Each row is a point on a landscape with many peaks, with its height.
From any point a climber takes the steepest step (rise divided by distance) to one of its 3 nearest points. It stops when none of these is higher. Distance is the straight distance between rows; heights are no part of it.
J_359: [ -6  36 -33  16   2  14  19 -37  -9  36 -19  44 -15  -1   8  27   8 -14
  25  -1   8 -15 -25  16 -10   3   6  13  -3 -10  43  13  11]  height 423
J_647: [  8  10  41  22 -14 -18   4  22 -24 -13  25 -11  12  17  15 -22 -34   5
 -29   3  -5  15 -19 -30   5 -14   2   9  13  16 -22   6 -38]  height 540
J_704: [-23  20  21  30  13 -49  23 -13 -37 -10  30  17  39  26 -28 -18 -36  19
  13 -22  19 -30  -5  -7  23   0 -13  34 -15   1 -63   5 -53]  height 749
J_973: [  3 -22   8   0  -1  30  -5  31 -11  18  16 -31 -18 -27  11  -3  33  10
  -7  -1 -24  21 -14 -21 -25 -26 -24 -28   7  12  13 -28  25]  height 537
J_907: [ -7   3 -27   0   7  17  14 -39   1  28 -23  20 -12   2   7  19  -7 -13
  17   4  -3  -5 -23  13 -11   1  -1  -4   3   7  22  10  12]  height 407
J_380: [ -8  31  -1  25  23 -37  22 -32 -19 -10   5  27  21  25 -13  -1  -2 -20
  20   0   2 -20   8  -9  18   1   4  43   7 -32 -42  16 -27]  height 747
J_373: [-19  46 -31   9  -9  16  12 -31 -12  45  -9  42 -24  -5  -8  32   8  29
  34   2   9 -15 -36  19 -20  -6  -5   0  -6  13  57  -3  21]  height 443
J_61: [-10   3  -2  14   3   7  -2  -6 -12   2 -12   4 -15   3  26  -6  -5 -14
  -4   7 -34  -3 -20 -17 -15  -8  -4  -3  19  19  -4   6 -13]  height 594
J_370: [ 10  12  -4 -43 -11 -14 -12 -20  40  24  -3  -1 -45   2 -52  23  -5  59
  42  -7  13 -17  -2  21  -7 -42 -20  -4 -14 -13  65 -26  39]  height 337
J_892: [-14  25 -28   7  11  21  -2 -23  -6  31 -21  34 -33  -7  18  17  11  21
  34  -1 -20 -19 -33   6 -20  -7 -10  -5   3  22  48   4  12]  height 438
J_81: [ 14 -25  20  -4 -21  20  -4  28  -1  28  38 -46   8 -10  -8 -10  30   3
 -44  -5   7  39 -23 -18 -18 -26 -21 -38 -10  16   3 -19  23]  height 380
J_409: [ -1   0  -3  14  12 -13  22 -19  -5 -13  -5   2  15  30   4  -2 -29 -24
 -13  13  -1   8 -11   1   1  13  15  13   2   9 -30  18 -27]  height 366
J_413: [ -5  31  10  21   8 -27  -7 -13 -20 -13  -4  27  -3   7  15 -15   8 -18
  20   3 -26 -25  -4 -28  11 -17  -3  38  26 -10 -26  -3 -35]  height 717
J_184: [  1 -14  11  12   2  29  -3  40 -22   4   7 -27 -14 -17  35  -9  28  18
 -16 -14 -35   7 -27 -23 -24 -14  -9 -18  11  22   5  -9   9]  height 526
J_219: [ 18 -18   8  -5   8 -19  10  37  25 -32  17 -13  32  38   1  -9 -56   7
 -38  -3  17  27  -8  10  19  46  33  -5 -14  -1 -23   3 -23]  height 128
J_196: [  0  -9   1  -7  11  35 -10  40 -13  15   2 -24 -30 -35  21   1  32  33
  10 -12 -40  -1 -10 -19 -26 -25 -22 -23   7   9  21 -27  30]  height 574
J_44: [ 14  -5   6 -26  -9 -12 -30  26  35 -52  -1  13  40   8   0 -23  16 -25
 -12   1  23  -5  54  29  35  20  23  15  -8 -44 -29  -2   1]  height 545
J_834: [-11  -4  24  34   1  14   8  38 -28 -13   8 -11 -13  -1  60 -11  13  19
 -25 -10 -31  -7 -17 -31 -23  -2   5   1  22  32 -11   5  -9]  height 605
J_893: [  3  -1 -13 -37  -1   9  -3 -23  33  27 -11  -6 -33  -5 -42  25  -9  43
  44  -7  -2  -7   0  23  -8 -33 -20 -13 -15 -17  46 -23  42]  height 335
J_779: [ 19 -32   1 -33 -12  11 -32  27  38 -39 -16  -4  21  -2   1 -17  17 -30
 -18  -4  32  -5  46  35  18  23  20   5 -14 -31  -4  -9  26]  height 544
J_876: [ 22 -33   1 -29 -15   6 -15  12  16 -17 -15 -16  18  11  -7 -11  -5 -34
 -12   7  15   8  23  25  10  10  16  -3  -1 -29 -11   2   4]  height 482
J_236: [-23  26  -3  35  19 -31  28 -39 -30 -15   0  32  15  22   2   1 -15 -12
  -4   7   8 -16  -2 -22   4   4  11  37   7  17 -38  22 -36]  height 644
J_773: [-19   7 -12 -21   7  21   4 -27  17  31  -3  -3 -30 -17 -22  28  -6  43
  32   0 -26   2 -14  11 -23 -32 -24 -22  -3  12  32 -16  30]  height 442
J_333: [  5  14  16   2  -6 -21 -10   4 -15 -11  -5   6   7   9   3 -21   2 -26
  10  18 -19  -7  -1 -16  15 -18  -2  22  21 -15 -27  -2 -35]  height 768
J_724: [-10   1  -6  16  10  24  -5  24 -21   3 -17  -2 -31 -21  48  -1  21  22
  11 -12 -45 -20 -21 -21 -20  -5  -4   1  21  23  12  -2   7]  height 624
J_937: [  0 -13   7  -3  12  32  -2  44 -12  20  27 -41 -11 -37  15   5  47  37
  -8 -15 -27  19 -13 -24 -37 -28 -21 -22   0  16  11 -24  44]  height 556
J_664: [-27  13 -22  10   8  30   6 -14 -11  18 -12   6 -26 -17  22  12   8  26
  16  -6 -32  -9 -22  -3 -28  -6 -16 -15  12  38  18   5  17]  height 466
J_920: [  0  13 -19  -4   2   8 -15  -8  -2  26 -22  22 -34 -11  22   4  11   1
  37  -1 -31 -18 -29  -4  -6 -12 -10  -2   8   1  38  -4   1]  height 421
J_206: [  1  44 -20  29  31 -30  31 -12   6  -3  -3  47  29   9  -2  22  12 -20
  19  -8   5  -9  20  15  23  26  21  50  -4 -80 -20  18   5]  height 395
J_717: [  6 -22   6  -4   4  -3  22  11  18  -6   4 -26  21  34  -8  -2 -43  -5
 -36  -2   5  27 -14  11   1  38  16 -14 -15  14 -13  15 -15]  height 198
J_969: [ 24 -39  -1 -41 -17  21 -26   7  28  -8 -30  -9  -9 -17 -19  -1  13 -15
  17  -8  39 -11  45  36   9  10  -5 -12 -17 -26  25 -10  43]  height 796
J_901: [ 20 -13  19 -31 -27   6 -38  18  10 -31  -6  -3  17  -3 -10  -7  24 -42
 -17   1  29  -8  65  37  32  16  24   7 -10 -33   1  -2   5]  height 565
J_350: [ 13  -9  21   4  -2 -15  13  10   2 -11   9 -22  19  32  -1 -11 -40 -12
 -31   2   3  28 -12  -4   7  16  18  -2  -2   8 -19  17 -33]  height 322
J_695: [ 25 -37  12 -23 -29  30 -31   9  -1   3  -6 -18 -10 -16 -24   2  25 -36
 -15   7  34   3  53  21  12  -7  -5 -25 -13 -11  26 -20  24]  height 642
J_322: [-11   0  19  24   1  -5  21  -4  -7  -7  14 -12   2  22  10  -6 -35  -4
 -37   6   0  19 -21 -18  -2  19   3  -3   0  39 -17  24 -40]  height 520
J_781: [-31 -14   1   1   4  25  21 -18  12  26   5 -36  -3 -15  -9  25  -7  26
 -13  -6 -24  25 -15   2 -29   2 -29 -37  -6  34  -4   1  14]  height 459
J_886: [-17  17 -27  -7   5  19   8 -36   5  39  -9  19 -26   0 -12  29  -2  21
  37  -1  -5  -8 -26  23 -16 -15 -11  -9  -7   7  42  -4  26]  height 458
J_374: [ 16 -27 -14 -33  -4  14  -9 -17  28  10 -30   1  -7  -2 -10   3   7 -18
  29   3   6 -11  10  28   3  -5   2 -12  -8 -29  24  -1  23]  height 534
J_573: [  3 -10 -22  -4  24 -12   9  -4  26 -30  -7  18  35  26   7   5 -21 -22
 -12   4   9   4  -3  25   6  32  31  16  -8 -21 -30   8   0]  height 77
J_935: [ 15   2 -15 -16 -11   5 -38  26  -3  18 -21   4 -36 -30  14  -6  28  -4
  35   0 -31 -15 -10 -14   1 -14 -13 -13   6  -2  43 -15   4]  height 528
J_41: [ 13 -15 -14  -9  11   2   4 -17  15  -1 -25   4   7  17   2   1  -8 -32
   8   3  -1   0  -5  18   2   4   8   5   2 -21  -4  12  -4]  height 316
J_536: [ 22   6   7 -15 -20 -11 -42   9  -8  -2 -13   2 -16 -14   3 -18  28 -34
   9  14 -14  -5  13 -19  17 -14   1  -1  16 -19  15 -14 -17]  height 460
J_160: [ -3  -1  -9  14  26 -27  26  -8   4 -34   4   5  36  41  -7   1 -42 -13
 -19   9  17  11  -3   4  14  38  29  20  -7  10 -37  18 -23]  height 476
J_202: [ 25 -22 -12 -30 -10   5 -20   4  37 -17 -30   4  13   1   2  -9  13 -33
  12  -1  16 -10  24  31  17  15  17   6  -6 -44   3   4  19]  height 484
J_651: [-43   9 -15   1   6  32  15 -27   2  20   1 -13 -13 -26   9  21   4  45
   7  -8 -29   9 -13  -2 -35  -8 -31 -28   2  48   3   2  22]  height 467
J_111: [  3 -23   8  -5 -13  18  -3   6  -1  17  -7 -21 -14  -8   3  -4   4 -15
 -10   5 -23  16 -23 -10 -19 -20 -15 -21   4  11   7  -8   4]  height 260
J_668: [ -1  20   6  -1   5 -38  -5 -12  -9 -16   4   8  26  19 -14 -19   6 -21
  27   7  -8 -13  14  -9  29 -11  -2  33  12 -37 -41   5 -40]  height 852
J_644: [ 10  -7 -20 -28  -8  11 -11 -22  18  31 -27  11 -26   1 -11  10   5  -2
  41  -4  -2  -8 -15  19  -4 -13 -11 -13 -10 -15  43  -5  19]  height 416
J_586: [  1 -20  15   7 -10   9  10   5  -1  12   1 -28   1  13   3  -1 -10 -10
 -32  -3 -15  27 -27 -10 -18   1  -9 -22  -1  24  -6   9 -15]  height 259
J_36: [-15  26 -14  23   9  13   0 -17 -14  12 -23  32 -27  -9  38   5  11 -10
  15  -1 -31 -24 -21 -15 -10  -5  -2   7  24  22  10   8  -7]  height 616
J_771: [-29   7 -24   2   4  29  10 -35  -2  28 -12   5 -21  -9   3  21   1  20
  21   3 -26  -3 -23   7 -25 -10 -18 -20   3  29  19  -2  19]  height 475
J_665: [ 18 -11  -3 -22 -25   4 -55  26  -9  21  -2   2 -45 -53 -14   8  42   2
  15   6   1 -11  24  -7   9 -19 -21 -31 -11   5  65 -29  22]  height 518
J_851: [ 19  -1 -20 -19  -9   6 -48  47 -11  16 -13   2 -41 -45  19  -1  37  14
  35  -6 -27 -20  -3 -22   4 -11  -8 -16  -1  -3  59 -18  12]  height 561
J_966: [ 11 -12   9   4  -5  17 -19  38 -28   2   3 -20 -17 -14  30 -20  30  -5
 -13   5 -28   6 -18 -29 -13 -22  -7 -11  14   6  11 -16   1]  height 546
J_387: [-13  12 -25  25  26 -15  29 -24  -4 -26   2  20  30  25  -3  10 -29  -7
 -27  11  30   9  -2   3   2  53  32  22  -6  22 -27  26 -19]  height 505
J_805: [-14 -10   5  29  13  33  20  35 -30  -6  -9 -13 -23 -14  60   1  31  36
   1 -19 -40 -28  -4 -22 -26  11  10  -1  20  32   4  18   9]  height 613
J_203: [ -3  19  -6  18  11  -7   8 -30 -16  -2 -15  22  -5  13  16  -2 -11 -28
   3  10 -17 -13 -14 -13  -4  -4   9  21  15   1 -15  17 -26]  height 610
J_367: [-18  22  -6  31  37 -41  32 -18 -18 -36  23  23  45  29 -18   0 -43  11
 -11   0  35  -5   4   3  21  45  23  35 -17  12 -50  19 -30]  height 509
J_159: [ 10 -13  -9 -29   6   3 -27  24  66 -47 -21  35  46   1  22 -23   8 -19
 -22 -11  22  -8  14  32  20  22  17  20  -3 -39 -21 -16  32]  height 512
J_109: [ 10  12 -24  -8   4   6  14 -28  20  33 -25  34   1   8  -5  29  10 -10
  33 -12  12 -13 -17  33  -1   8  14   5 -17 -34  45   7  22]  height 383
J_906: [-22  31 -11  43  27 -29  34 -36 -35 -23  14  32  32  13 -14  -2 -22  -9
 -18   9  45  -6   9 -16   8  32  21  46  -5  24 -40  30 -28]  height 570
J_949: [ -3 -27  15 -12  -1  16   5   9  20  32  26 -49  -4 -24 -29  22  13  25
 -21 -11 -12  33  -2 -11 -38 -28 -34 -34  -8  13  -4 -23  38]  height 411
J_141: [ 22 -15  28 -16 -35  14 -42   7 -14 -11   8  -7   1  -5 -16   5  33 -50
 -27  10  32   2  62  20  24  -8  16 -16 -11 -16  21 -12   6]  height 587
J_890: [  4   3  24  18  -7   7  -8  30 -26  -6   8 -13  -8   1  34 -21   0  -2
 -25   1 -26  10 -21 -28 -10 -21   2   2  15  17 -12  -2 -17]  height 582
J_855: [  9  26  -2   8   5 -15 -20  -6  -8   3 -21  23 -16  -1  25 -14  16 -22
  23   3 -33 -19 -10 -27   9 -13   2  23  25 -14   1  -2 -23]  height 680
J_97: [-25  -6  15   4  14  27  13  15   8  24  25 -42  -6 -35   3  21  21  46
 -13 -15 -36  23 -18 -16 -48 -15 -34 -35  -7  35  -5 -17  27]  height 420
J_899: [ 12 -24   1 -42 -14  15  -8 -11  26  18 -12 -29 -30 -25 -44  17   0  29
  22  -3  10   2  29  21  -8 -32 -28 -27  -5 -17  30 -27  50]  height 414
J_505: [-16  23  28  35   7 -36  26 -20 -22 -25  20  10  14  29  -9 -12 -46   8
 -16   3  23  -4  -3 -21  14  23   7  22  -2  37 -33  26 -49]  height 662
J_687: [ 24  -8  32   2 -34  -6 -10  27 -15   7  40 -28  17  11  -1 -24 -19 -11
 -40   9  18  42 -15 -17   8 -15  10 -15  -2   1   0   3 -21]  height 497
J_745: [-34  12 -21  34   1  16  15 -27 -17   1 -13  16 -16  -8  34  -3   5   6
 -16   3  -5  -4 -18 -20 -19  12   1   2  23  58  -3  26  -4]  height 737
J_493: [  6  -6   5   0  -1 -16   1  -6   0 -10 -10  -5  11  23  -3 -11 -16 -33
  -2  12  -9   8  -2   0   8   0   7  12   5 -12 -20   7 -30]  height 543
J_774: [-26  23   0  43   9 -21  27 -36 -24 -18   5  23  11  15   9  -7 -19  -5
 -21  15  18  -4  -2 -27   3  14  11  27   9  50 -30  30 -35]  height 583
J_501: [ 22 -27  17  -5  -1  -5  15  30  26  -8  19 -30  21  34  -6  -4 -42   6
 -47  -8  17  36 -14  11  12  48  23 -21 -14   7  -8   3 -13]  height 143
J_916: [ -5  41 -26  33  25 -16  39 -27 -22  -3  -5  44  27   4   2  26  -1 -33
   7   3  24  -4  19  14   6  34  26  43  -4 -42 -15  26   2]  height 440
J_369: [ 22   8 -13 -17 -17 -11 -40   3   6  18 -23  17 -30 -20   9  -9  26 -20
  33   2 -18 -20  -7 -12  17 -12 -10  -6   7 -22  40  -7  -9]  height 492
J_550: [ 15 -22   3  -9 -23  34 -24  31 -18  19  35 -27 -14 -31 -16  -4  53  -4
 -27   7   6  24  11 -13 -13 -35 -19 -30  -5  10  23 -38  41]  height 469
J_508: [-23  27  57  47  -1 -34  25   1 -26 -18  34  13   3  14  11 -20 -47  39
 -28  -6  17 -12  -7 -39  18   5   0  14   6  44 -30  12 -52]  height 691
J_311: [ 15  14  15 -21 -26 -19 -37   5 -14 -16  -1  -3   8   3 -11 -16  26 -41
   4  19   2  -7  37  -2  34  -8   5  12  11 -39  -7  -4 -28]  height 762
J_278: [ -4  18  -2  -1  12 -41   8  -3  -4 -26  17   8  47  31 -30 -21   4  -5
  31  -7   2 -21  22  17  37   5   2  38  -4 -51 -61  -2 -27]  height 799
J_838: [ -7 -18  16  21  14  32  24  53 -28   5  15 -38  -2 -16  55   3  44  46
 -17 -28 -34 -10 -14 -20 -32   1   3 -11   7  30   2   7  19]  height 608
J_518: [-28  27  46  47   6 -47  26 -16 -33 -12  39  23  12  13 -12 -25 -60  50
 -13 -20  35 -29   2 -25  28  16  -4  15 -10  43 -30   9 -58]  height 704
J_528: [ 13 -21   1 -16 -18  19 -25  10   2  18 -13 -13 -26 -21 -10  -4  17  -7
  13   6 -15   4  -2  -6  -8 -23 -18 -26   0  -4  27 -20  15]  height 327
J_520: [ 21  -6 -24 -22   8   4  -7   7  54 -11 -37  33  15   0  12  -1  14 -12
  21 -20  29 -19   7  49  12  18  17  13 -16 -54  25  -8  47]  height 418
J_208: [ 19   0  25 -20 -34  -8 -31  19 -15 -21  16 -16  24  12 -13 -17   6 -40
 -18  19  21   7  43  12  24  -9  19   1   1 -33 -15  -6 -23]  height 716
J_798: [ 31   7  42   6 -20 -31   0  31 -13  -5  48 -24  34  19 -11 -22 -54  14
 -27   6  33  40  -7 -16  28   4  17   1  -9 -15 -15   6 -37]  height 577
J_840: [ 18 -12  22  -6 -29   8 -22  23 -20   2  19 -23   6   5   2 -21  12 -25
 -32  14   1  23  -1 -17   1 -23   2 -14  10  -2   1  -8 -13]  height 413
J_177: [-10 -29 -14  -4   1  16  20 -15  16  13  -9 -26   3  15  -8  16 -22  -4
 -19   2  -7  19 -15  15 -19  21  -2 -29  -8  23  -9  13   5]  height 341
J_815: [  4 -14   4  -2  14  20   2  43  -6  23  49 -47   2 -42  -1   9  56  42
 -17 -18 -16  26  -6 -24 -45 -33 -28 -22  -8  14   2 -32  52]  height 549
J_120: [-52  17 -39  24 -12  32  23 -43 -11  21  -2  14  -8 -32  17   5  17  37
   1   2  15   4 -15 -12 -31  12 -11 -13  15  63   9  15  22]  height 713
J_406: [ 21  -4   2 -28 -29 -11 -36   0   5  -9 -15  -1  -1  -8 -11 -13  33 -42
  12  12  11 -12  44  13  32   2   5  -3   4 -40  14   2 -14]  height 714
J_904: [ 10 -27 -11 -17  14  -9  -4  25  44 -42  -4   5  41  26   9  -8 -22 -12
 -25   0  16  10  -1  24  10  35  30  10  -7 -19 -33  -9   2]  height 72
J_76: [-34   5 -15  31  -3   4  29 -33 -13  -3  -5   4  -2   3  10  -6 -13  -1
 -28  10  19  12 -16 -19  -8  38  -1  -4  10  64 -10  34 -15]  height 697
J_933: [ 13   8 -26  -1  20  -9   3   7  51 -24 -23  50  34   3  23   1  14 -22
   2 -12  12  -8   6  31  19  24  23  27   0 -70  -7   0  31]  height 470
J_297: [  8 -51 -17 -29   7  25  -1  -2  39  -1 -29 -13  11   4  -6   8 -14   0
   7 -13  13   3   1  35 -11  13   5 -12 -13 -18   1  -9  38]  height 256
J_349: [-31  13   5  41  -2  -4  24 -11 -19 -13   1  10 -11   8  32 -14  -9  10
 -35   5  -1  -5 -12 -28  -8  18   3   6  18  64 -16  25 -26]  height 772
J_398: [  8  18   8 -15 -14 -32 -20  -1  -3 -18   6  -6  25  15 -23 -20  25 -25
  25  11   5 -11  40   4  43  -4   5  23  11 -48 -32  -3 -33]  height 800
J_71: [-31  24  45  44   3 -40  18  -4 -34 -22  34  21  15  16   3 -21 -42  39
  -6 -11  14 -34  -9 -36  12 -11  -7  28   5  37 -46   1 -57]  height 696
J_515: [ 10   3  35 -22 -28  -5 -37  21  -5 -43  21  -6  35   9 -14  -5  21 -32
 -24  -1  35  -7  80  39  42  11  28  11 -14 -42 -19   1  -9]  height 555
J_813: [  6 -25 -16  -6  15   4   9  -2  25 -19 -16  -5  25  27   1   5 -24 -21
 -13   5   5  12  -8  26  -5  27  26   0  -6  -4 -17  12   2]  height 149
J_148: [ 16   2  11 -42 -17  -1 -12  -8  32  15  11 -31 -52 -37 -50  22  -1  59
  15   0   9  -2  45   3 -10 -47 -35 -21   5 -10  44 -34  58]  height 400
J_504: [-12   6 -30  18  11  11  25 -42 -11   6 -17  18   8   9  11  14 -13 -26
  -8  13   6   5 -12  10 -12  20  11  10   6  18  -3  27   1]  height 597
J_703: [  7 -36   1 -13  -5  19   6  -2  15   7 -17 -25  -1   7 -10  -1 -11 -19
  -8   2  -4  19  -7   6  -8   0  -4 -23  -1   3  -3  -2   4]  height 174
J_731: [  7 -35   4 -27 -11  26 -10   0  15  20 -10 -25 -18 -21 -26   7   4  -1
   9   6  -9  10   3   6 -16 -26 -23 -31  -4  -8  17 -20  26]  height 379
J_551: [  9 -21 -26 -21  11  15   7 -16  37   3 -33  15  11   8   2  14  -5 -16
  16  -8  11  -7  -4  40  -7  13  15   3 -10 -33   9   1  29]  height 369
J_388: [-10 -17   4 -28   2  21   6 -18  27  28   1 -30 -23 -22 -32  25  -5  34
  16  -2 -20  11   5   7 -21 -34 -32 -31  -3   0  12 -17  40]  height 432
J_158: [  6   9  -3   6   4   4 -18  17 -16  -1 -22  11 -30 -10  41 -11  19  -3
  18  -2 -43 -23 -15 -28  -6 -12   1  10  23   4  10  -2 -11]  height 645
J_299: [-24  -2   6  40  13  17  16  24 -22 -20  -2   2 -21  -7  59  -4  18  33
 -18 -12 -30 -27  -5 -28 -22   9  13   9  28  52  -7  16  -2]  height 609
J_133: [ 14  -5   9 -43 -23   1 -35   8  22  16   3 -10 -57 -48 -51  18  16  47
  25   2  24 -12  37   8   3 -39 -33 -25  -8  -3  62 -31  41]  height 393
J_631: [  2  22 -24 -14  -3   0 -19  -1   7  38 -13  30 -43 -12  -1  12  15  21
  49  -9 -18 -23 -37   7  -9 -19 -11  -6  -9   1  65 -12  13]  height 399
J_764: [ -5  11  24  21   8 -35  21  -3 -18 -21  16  -3  22  31  -8 -13 -44  -2
 -11   7   6  -1  -6 -18  18   7   4  20  -1   9 -40  18 -49]  height 658
J_98: [ 18 -10  -2 -15 -12  -1 -15  -4   3   2 -19  -2  -1   1  -2 -14   7 -39
   7  11 -10   2  -3  -2   8 -14  -2  -4   9 -23   6  -2 -12]  height 392
J_99: [ -8  -1 -12  -8   5  24  -8   0  -2  21 -14  -1 -33 -15  18   3  11   4
  22   1 -36  -4 -24  -7 -17 -19 -20 -15  10  10  25 -14  11]  height 441
J_238: [ 16  22 -20   0   9 -19   5 -26   8  10 -20  28  -1   8   1   6  17 -37
  32   5  -5 -12  -2   7  21   0  12  22   5 -42   6  16 -10]  height 204
J_275: [ 27 -27  20 -15 -34   5 -22  26  -1 -18  17 -23  25  13 -13 -18  -4 -29
 -40   9  35  22  33  18  14   0  23  -4 -10 -22  -8  -6  -1]  height 646
J_64: [  8  -7  -3   0  10  26 -22  44 -22   5 -12 -10 -35 -26  37  -6  34  25
  24 -13 -46 -21 -12 -24 -11 -11  -1 -12  10   9  31 -11  16]  height 603
J_945: [-40  -5   3  24   4  30  14   5 -10   8   4 -18 -15 -19  34   7  14  32
 -16 -10 -33   3 -23 -18 -35   7 -16 -26   8  59  -6   4  10]  height 464
J_16: [ -6  18 -13  20  37 -31  25  -3   0 -34  13  28  49  26  -7   6 -24 -12
  -3   2  18  -3   8  12  14  30  26  36 -11 -24 -50  11 -14]  height 449
J_63: [-27  20 -36  38  -3  11  27 -47 -30   4 -14  23   3 -13   9  -4  -1 -13
 -21  20  37   5  -7 -16  -9  27  14  17  12  41  -7  35  -3]  height 643
J_114: [-10  20  42  26   9 -43  21  -2 -25 -17  32   2  29  25 -17 -19 -66  24
  -5 -11  23  -5  -5 -13  28  14  -4  19 -14  14 -42  11 -55]  height 726
J_342: [  9 -12  33   6 -14   8  13  26   3  21  29 -35   4  12   3 -12 -11   0
 -44  -6  -4  44 -32 -18 -11   1  -8 -29  -7  22   1  -2 -11]  height 370
J_636: [ 14  -8  -4 -19  -7  19 -39  44 -17  15  27 -14 -46 -61 -17  16  50  28
   7   5   1   0  26 -13  -7 -27 -28 -30  -6   3  61 -43  46]  height 486
J_513: [ 12  -6 -10  -8  15 -21   3  -2  17 -26  -9   9  31  26  -1  -3 -11 -30
   5   6   7   0   9  22  17  13  22  20  -1 -39 -34  11 -15]  height 50
J_744: [-26  13  10 -18   9  13  15 -13  24  26  21 -41 -15 -37 -20  39   0  59
  -3 -14 -37  18   7  -7 -41 -26 -37 -28  -5  26  -7 -21  34]  height 422
J_249: [-14  -2 -16  20  11  -3  31 -23  -1 -12  -3  -8  13  23   2   4 -30  -2
 -32   9  21  19 -11   1   4  54  17  -2  -5  51 -13  31 -21]  height 465
J_741: [ 17 -32   6 -47 -16  17 -22  -3  30  16 -12 -18 -36 -28 -46  13   7  24
  32  -5  33  -7  39  22   0 -24 -27 -24 -11 -17  41 -27  49]  height 401
J_662: [-17   5  14  25   0  -3  12  -5 -13  -9  -2   0  -6  17  28  -7 -14  -6
 -26   4 -17   1 -20 -26 -13   4  -1   2  11  41 -18  19 -31]  height 694
J_458: [-23  -8 -16   8   4  20  14 -23  -4  18 -15  -3 -12   0  12  12  -7  -2
  -7   2 -17  12 -24  -4 -21   5 -10 -13   3  38  -1  11  -3]  height 517
J_147: [  3  12  32   0  -9 -35  -1  11 -18 -19  18  -3  35  24 -17 -23 -31  -6
   4   6   7   1   5  -6  22 -14  -2  22   1 -23 -48   2 -48]  height 596
J_630: [-11  35 -17  39  44 -37  34 -10  -7 -17  18  43  43  16 -20  14  14  -7
  20 -13   9 -13  18  14  25  26  15  47  -6 -72 -55   5   9]  height 394
J_539: [  4  11 -19   5  29 -27   6   7  36 -43   0  43  46  15  10  -4   8 -18
  -3  -4   9  -5  12  25  25  25  27  36   0 -65 -36   3  18]  height 439
J_427: [ 15  -8 -14 -32 -18   0 -32  -3  21  28 -15  10 -37 -20 -21   1  17   4
  45   0  -1 -15  -1   9   9 -23 -18 -19 -10 -16  59 -14  15]  height 374
J_519: [ 23 -13  20 -24 -26 -17 -23  39   3 -36  24 -14  48  16 -11 -19 -16 -22
 -26   9  32  17  40  23  28  12  29   7 -11 -34 -30   1 -17]  height 675
J_56: [  4  -4  -2 -23   2  18 -17  20   8  23   9 -28 -42 -46 -19  16  23  43
  22  -1 -23   6   6  -8 -23 -39 -36 -24   2   0  33 -38  41]  height 417
J_138: [-16 -26 -19 -14   6  23  17 -31  18  22 -21 -12  -4   4 -14  26 -17   9
  15   2  -6  11  -9  27 -19   0  -6 -20  -8   8   9   3  27]  height 238
J_484: [ 25  -5 -22 -26  -8  -5  -7 -17  32  18 -32  22 -11   3  -7   4  17 -23
  34  -7   8 -13   4  27  15   3   6   4 -11 -44  33   8  14]  height 425
J_119: [-22  23  24  37   9 -20  13  -5 -24 -21  11  18  -4  14  25 -17 -19   4
 -13   1 -12 -20  -9 -34  -3  -6   2  27  20  34 -34   8 -37]  height 627
J_450: [ 11  14  40  11 -15 -31   2  16 -19  -7  35 -14  35  23  -8 -24 -52  10
 -10   4  17  18  -5 -19  25  -8   4  15  -4  -9 -31   4 -48]  height 575
J_230: [ 12 -16   6 -16 -18  26 -33  21  -7  19  22 -14 -39 -55 -32  16  44  18
   1  11  18   7  37  -6  -5 -35 -30 -32  -4   4  50 -42  51]  height 485
J_763: [-11  28 -28  30  12   6  22 -44 -20  13 -16  33  -2   2  18  17  -2 -27
   6  12   8  -5 -11   3 -11  10  13  20  10  10  -2  22  -5]  height 795
J_15: [-13  25   3  25  23 -42  27 -21 -27 -16  24  25  44  29 -26 -11 -13   5
  22 -14  11 -24   2   4  26   4  -6  43  -6 -28 -64   5 -39]  height 767
J_549: [ 22 -11  23 -11 -15 -22  -7  32   3 -23  26 -15  43  31  -8 -23 -41  -9
 -20   6  24  28   8   6  21  11  26   4  -9 -24 -29   8 -32]  height 622
J_320: [-11   1   1 -17   8  22   2   9  11  27  12 -33 -30 -37 -11  18  10  45
  14  -9 -37  17  -2  -8 -37 -37 -39 -28  -1  10  13 -25  37]  height 424
J_429: [ 11   3 -14 -39 -13 -11 -13 -12  35  32 -17  17 -33  -1 -39  19   6  38
  54  -7  17 -18 -13  25   2 -27 -15  -7 -23 -16  67 -11  29]  height 347
J_270: [ 27 -18   3 -28 -30   2 -42  -1   9   6 -21   2 -20 -18  -7  -8  30 -41
  11   9  11  -5  30   8  21  -4  -4 -16  -3 -21  33  -7   2]  height 648
J_480: [-10  12 -10  22  26 -24  34 -14   0 -29  12   5  22  34  -9  -1 -43   4
 -30   9  27  14  -4   5  17  58  27  13 -12  37 -23  28 -36]  height 803
J_540: [-10   9 -30  19  24  -9  28 -31  -6 -17  -9  22  27  21   3  16 -19 -22
 -15  14  20   4  -5  14  -2  36  27  23  -5   4 -25  27  -5]  height 785

For each start below, name the point where the climber stops.
J_501 -> J_349
J_717 -> J_349
J_840 -> J_668
J_519 -> J_668

Call two points neighbours if one is among the 3 nearest of the other. Go from one point of each pair to the other, from neighbour to neighbour, staying as high as possible. Name the lowest point that can't be avoided.
J_349 / J_763 -> J_63
J_668 / J_969 -> J_695
J_540 / J_349 -> J_504
